Each row is a point on a landscape with many peaks, with its height.
A climber steps from a point to the highest of its 4 nearest points, and stops where none of them is higher. Distance is the straight distance between rows; heights are no part of it.
Q493: [32,-17,13,-31,14,-21,38,20,37,5,-38,-1,37,-40,-2,-36,19,59,-7,-4,-16,-61]  height 20.7
Q570: [48,13,8,-23,-37,6,45,-33,11,2,29,57,-27,27,-10,-3,13,-1,-4,2,21,-5]  height 49.9
Q532: [38,-34,13,-38,2,-3,40,3,33,17,-14,13,24,-4,-20,-22,-24,18,-34,-12,-4,-27]  height 40.0
Q649: [-5,-29,15,5,20,-9,-38,36,1,21,-18,-20,13,-28,12,13,-3,15,-18,2,-10,-10]  height 38.9
Q862: [-39,21,-3,29,32,5,-53,10,-46,-36,-16,-33,6,-17,0,4,35,-23,21,9,-24,27]  height 31.7
Q274: [-49,24,-28,35,7,11,-17,-14,-29,-35,-3,-30,-7,8,-5,5,6,-24,31,1,-11,31]  height 38.6
Q744: [-11,-30,5,0,20,-9,-27,38,12,20,-27,-28,21,-35,8,11,-6,33,-17,-2,-22,-31]  height 41.8
Q498: [-45,28,5,23,38,-8,-76,32,-51,-33,-20,-43,3,-30,6,13,45,-33,24,13,-33,19]  height 28.8
Q210: [-27,22,-19,29,11,20,-20,-13,-32,-26,-3,-12,-8,-3,2,3,21,-11,15,7,-8,27]  height 32.0
Q73: [6,-29,15,1,12,-7,-19,27,6,19,-20,-12,14,-22,4,5,-13,23,-29,-1,-10,-14]  height 23.5
Q213: [39,-28,16,-42,-2,-3,49,0,30,21,-9,22,17,-1,-27,-20,-28,10,-39,-10,1,-22]  height 32.2
Q173: [58,-14,21,-32,-25,-1,40,-11,25,21,9,49,-16,18,-22,-14,-18,-10,-35,-6,10,-10]  height 14.2
Q342: [-41,15,-16,6,-37,-15,3,-33,-2,9,53,-2,-5,69,18,20,-32,-32,46,-9,64,38]  height 37.2
Q619: [39,-27,18,-24,-7,-2,27,-2,20,22,-3,25,2,0,-14,-13,-18,2,-41,-7,4,-12]  height 28.2
Q86: [-1,20,-36,-12,-30,7,51,-41,13,-15,40,34,-24,48,-3,9,-3,5,27,-3,32,6]  height 39.5
Q408: [-26,-13,15,17,33,-13,-68,61,-6,15,-17,-45,20,-47,19,20,4,-3,-2,9,-24,-12]  height 43.3
Q22: [-58,23,-26,36,-14,4,-6,-18,-17,-22,16,-32,-8,27,1,7,-24,-37,44,1,5,28]  height 31.1
Q669: [-27,-19,2,7,31,-10,-46,60,15,14,-17,-45,25,-50,14,16,-2,25,4,2,-31,-34]  height 41.6
Q755: [48,-11,22,-21,-21,3,30,-12,11,18,7,40,-17,10,-11,-11,-9,-7,-33,-5,7,0]  height 38.8
Q921: [-28,12,-37,2,-28,-1,31,-29,11,-6,40,7,-18,60,2,12,-28,-9,45,-6,43,18]  height 36.1
Q424: [61,0,22,-25,-39,6,39,-23,20,14,19,58,-23,25,-14,-12,-2,-10,-22,-2,13,-7]  height 38.4
Q934: [-26,20,-39,10,-25,6,27,-30,5,-13,38,2,-19,46,2,10,-21,-14,43,-5,30,23]  height 37.3
Q388: [16,-38,11,-21,15,-8,5,20,20,20,-23,-9,15,-17,-8,-4,-17,29,-34,-5,-9,-25]  height 38.1
Q577: [-19,-14,-6,-1,31,-10,-19,50,28,8,-22,-39,25,-62,15,0,12,49,3,5,-30,-60]  height 47.2
Q882: [13,-11,15,8,3,7,-16,3,-12,11,-13,5,-5,-12,9,5,5,3,-32,3,-2,10]  height 37.5
Q902: [-40,14,-28,22,-25,-6,11,-28,4,-4,35,-10,-11,49,10,14,-34,-27,47,-7,39,25]  height 44.4
Q736: [28,-33,17,-18,0,-2,14,8,17,21,-12,10,4,-7,-11,-6,-18,10,-41,-6,0,-11]  height 33.5
Q6: [36,-23,20,-41,14,-9,46,8,38,10,-27,6,38,-21,-14,-33,-9,40,-20,-8,-12,-43]  height 56.0
Q461: [-34,20,-42,25,-13,10,12,-30,-6,-19,26,-10,-15,31,3,10,-16,-18,37,-1,13,20]  height 23.4
Q588: [23,0,9,-1,-16,15,13,-16,-7,6,3,31,-22,4,4,-2,8,-2,-22,-1,4,9]  height 42.5
Q510: [48,-18,24,-21,-15,3,34,-6,17,22,6,35,-7,9,-14,-13,-19,-4,-38,-7,4,-5]  height 24.5
Q275: [-21,2,21,21,30,-13,-76,47,-23,8,-19,-37,15,-36,17,23,21,-13,1,12,-18,6]  height 33.6
Q507: [-34,10,-26,7,-38,-12,13,-31,5,5,48,1,-6,69,14,19,-36,-23,45,-10,62,31]  height 38.2
Q548: [3,-13,17,12,11,-1,-35,11,-18,10,-17,-5,1,-21,11,7,8,5,-22,8,-3,13]  height 42.9
Q430: [45,4,14,-16,-25,5,26,-23,3,9,12,48,-23,15,-6,-4,-1,-8,-26,-1,11,3]  height 57.7
Q597: [-33,17,8,25,33,-1,-74,32,-47,-26,-23,-37,10,-29,6,13,40,-25,16,12,-22,20]  height 9.2
Q836: [30,-32,14,-36,6,-5,33,7,29,18,-23,7,23,-11,-16,-18,-24,23,-33,-14,-6,-26]  height 39.1
Q914: [2,24,-31,-3,-24,17,39,-41,5,-15,35,33,-24,36,-3,6,6,4,22,2,23,4]  height 48.5
Q976: [-48,19,-24,29,-23,-1,1,-22,-8,-7,31,-22,-12,40,10,8,-31,-32,50,-5,29,32]  height 66.3
Q751: [22,-12,17,2,-8,5,-7,-5,-12,11,-7,20,-8,-5,2,-2,0,1,-33,-1,2,11]  height 39.0
Q654: [-57,26,-22,43,16,6,-31,-1,-37,-44,-5,-38,-4,-2,-6,4,10,-32,35,8,-21,28]  height 44.2
Q844: [-21,23,-28,25,1,20,1,-25,-18,-26,9,-4,-12,6,3,5,11,-11,16,6,-2,24]  height 30.5
Q294: [-34,18,-6,30,22,9,-43,1,-45,-29,-15,-24,3,-13,3,9,31,-15,10,8,-17,27]  height 15.1
Q896: [27,-4,16,-10,13,-17,10,41,35,3,-34,-19,16,-70,21,-29,41,64,0,2,-36,-73]  height 42.4
Q708: [32,-17,16,-8,-15,4,9,-6,2,15,-2,30,-14,-2,-2,-3,-9,1,-37,-2,2,1]  height 36.5
Q809: [66,-16,25,-46,-17,2,53,-7,41,24,11,46,3,19,-39,-25,-30,-7,-33,-9,2,-19]  height 14.4
Q175: [18,-29,9,-30,14,-13,21,17,29,16,-27,-7,29,-22,-9,-13,-13,37,-26,-11,-9,-36]  height 45.9
Q574: [-1,-8,2,-8,26,-11,2,42,30,7,-29,-25,26,-69,21,-14,25,61,2,1,-36,-67]  height 47.0
Q698: [-62,27,-15,32,31,-5,-59,19,-51,-51,-20,-50,1,-13,-4,8,31,-37,36,4,-30,24]  height 57.4
Q513: [-10,-23,1,-11,27,-11,-8,41,24,16,-25,-31,31,-46,7,-4,7,48,-2,-2,-26,-47]  height 67.0
Q355: [20,-30,16,-13,6,-1,0,12,8,20,-16,4,3,-15,-3,-4,-15,11,-35,0,-4,-2]  height 32.9
Q834: [61,-21,21,-53,-5,-1,63,-5,44,28,2,37,24,10,-34,-31,-35,5,-33,-14,-5,-26]  height 0.5
Q841: [-33,25,-28,30,8,15,-6,-21,-24,-31,4,-17,-14,7,-1,2,9,-15,24,6,-7,28]  height 33.7
Q310: [-14,14,-44,-5,-31,2,41,-38,13,-11,45,18,-17,54,1,13,-17,-2,40,-1,37,9]  height 37.9
Q315: [-37,19,16,22,40,-10,-85,45,-37,-14,-22,-43,12,-39,14,20,38,-29,16,13,-26,12]  height 62.9
Q730: [-16,9,9,23,25,9,-54,13,-37,-9,-19,-19,2,-19,14,10,29,-8,-2,11,-12,23]  height 57.3
Q707: [20,-18,8,-27,17,-16,30,22,39,6,-34,-7,30,-38,3,-31,14,56,-12,-7,-19,-60]  height 26.0
Q354: [71,3,24,-37,-34,2,50,-15,28,20,24,61,-21,33,-26,-16,-4,-7,-15,-3,12,-12]  height 36.0
Q183: [-48,21,-17,19,-32,-15,-5,-28,-9,8,42,-16,-7,58,20,15,-33,-38,48,-6,50,35]  height 35.2
Q411: [23,17,-7,-4,-25,16,28,-31,-2,-7,22,44,-27,17,2,0,18,3,-2,2,16,9]  height 78.0
Q978: [-1,-15,17,13,20,-4,-47,28,-16,11,-20,-17,7,-24,15,10,7,2,-16,7,-11,8]  height 71.6
Q768: [-14,3,18,23,23,-1,-65,27,-29,2,-19,-21,9,-26,15,15,23,-5,-6,10,-13,17]  height 15.3
Q421: [-3,-25,1,-16,29,-15,9,30,29,12,-29,-21,25,-45,7,-13,5,53,-9,-3,-18,-52]  height 46.3
Q260: [-54,25,-5,27,37,-10,-70,24,-56,-43,-19,-49,4,-21,-3,11,42,-36,30,6,-33,21]  height 46.4
Q105: [2,17,-14,3,-14,20,18,-32,-10,-14,14,26,-22,11,5,3,11,1,1,3,6,16]  height 55.8
Q285: [82,-9,28,-51,-27,2,65,-11,45,29,23,55,-1,35,-40,-25,-30,-13,-21,-7,8,-21]  height 25.0
Q764: [10,19,-21,3,-18,18,26,-34,-4,-13,20,28,-25,18,0,4,13,0,7,2,10,14]  height 57.2
Q534: [-13,-17,17,13,24,-10,-63,47,-9,13,-18,-32,17,-35,17,18,3,7,-12,6,-14,-3]  height 45.8
Q243: [-16,22,-31,16,-10,18,19,-35,-6,-21,19,15,-18,17,1,5,5,-5,18,5,5,16]  height 40.1
Q585: [16,2,9,13,-5,10,-7,-12,-16,-1,-2,17,-15,-4,6,4,17,0,-21,4,0,16]  height 41.7
Q616: [-22,10,16,20,30,-3,-73,32,-38,-8,-19,-33,9,-28,15,16,35,-12,8,14,-19,18]  height 58.0
Q376: [23,24,-17,-14,-28,12,46,-39,9,-7,31,40,-29,33,-6,2,17,2,11,2,19,1]  height 60.2
Q362: [46,-24,18,-45,7,-8,53,0,42,15,-20,16,35,-10,-24,-31,-21,27,-28,-14,-7,-33]  height 47.9
Q347: [5,13,-1,13,-4,17,-5,-21,-21,-12,1,16,-16,0,6,-1,17,-3,-11,6,1,19]  height 44.3
Q335: [-63,25,-25,42,4,0,-18,-12,-29,-35,5,-41,-6,14,-2,5,-10,-41,41,1,-5,25]  height 38.5
Q475: [-13,10,-2,28,13,17,-27,-9,-32,-17,-10,-5,-7,-7,9,7,27,-5,-2,11,-11,25]  height 36.6
Q734: [55,13,13,-26,-38,6,45,-25,16,11,27,62,-31,29,-12,-6,5,-2,-12,3,17,-5]  height 46.5
Q591: [-43,19,-11,7,-40,-16,-9,-32,-11,14,48,-9,-4,71,23,20,-32,-38,48,-7,67,39]  height 34.7
Q240: [20,-33,16,-20,8,-5,13,13,18,22,-19,2,11,-10,-9,-5,-25,21,-34,-4,-9,-18]  height 35.3
Q361: [-48,23,-36,33,-11,10,3,-23,-13,-21,18,-21,-14,28,5,4,-23,-28,41,1,12,29]  height 26.7

Call two points neighbours if one is among the 4 nearest of the other. Go from one point of each pair to the other, from neighbour to neighbour, staying as high as possible. Name the lowest point that can't be avoided.
Q976 and Q430 => Q934
Q315 and Q513 => Q475
Q430 and Q411 => Q570
Q6 and Q430 => Q355
Q978 and Q513 => Q669
Q6 and Q698 => Q210
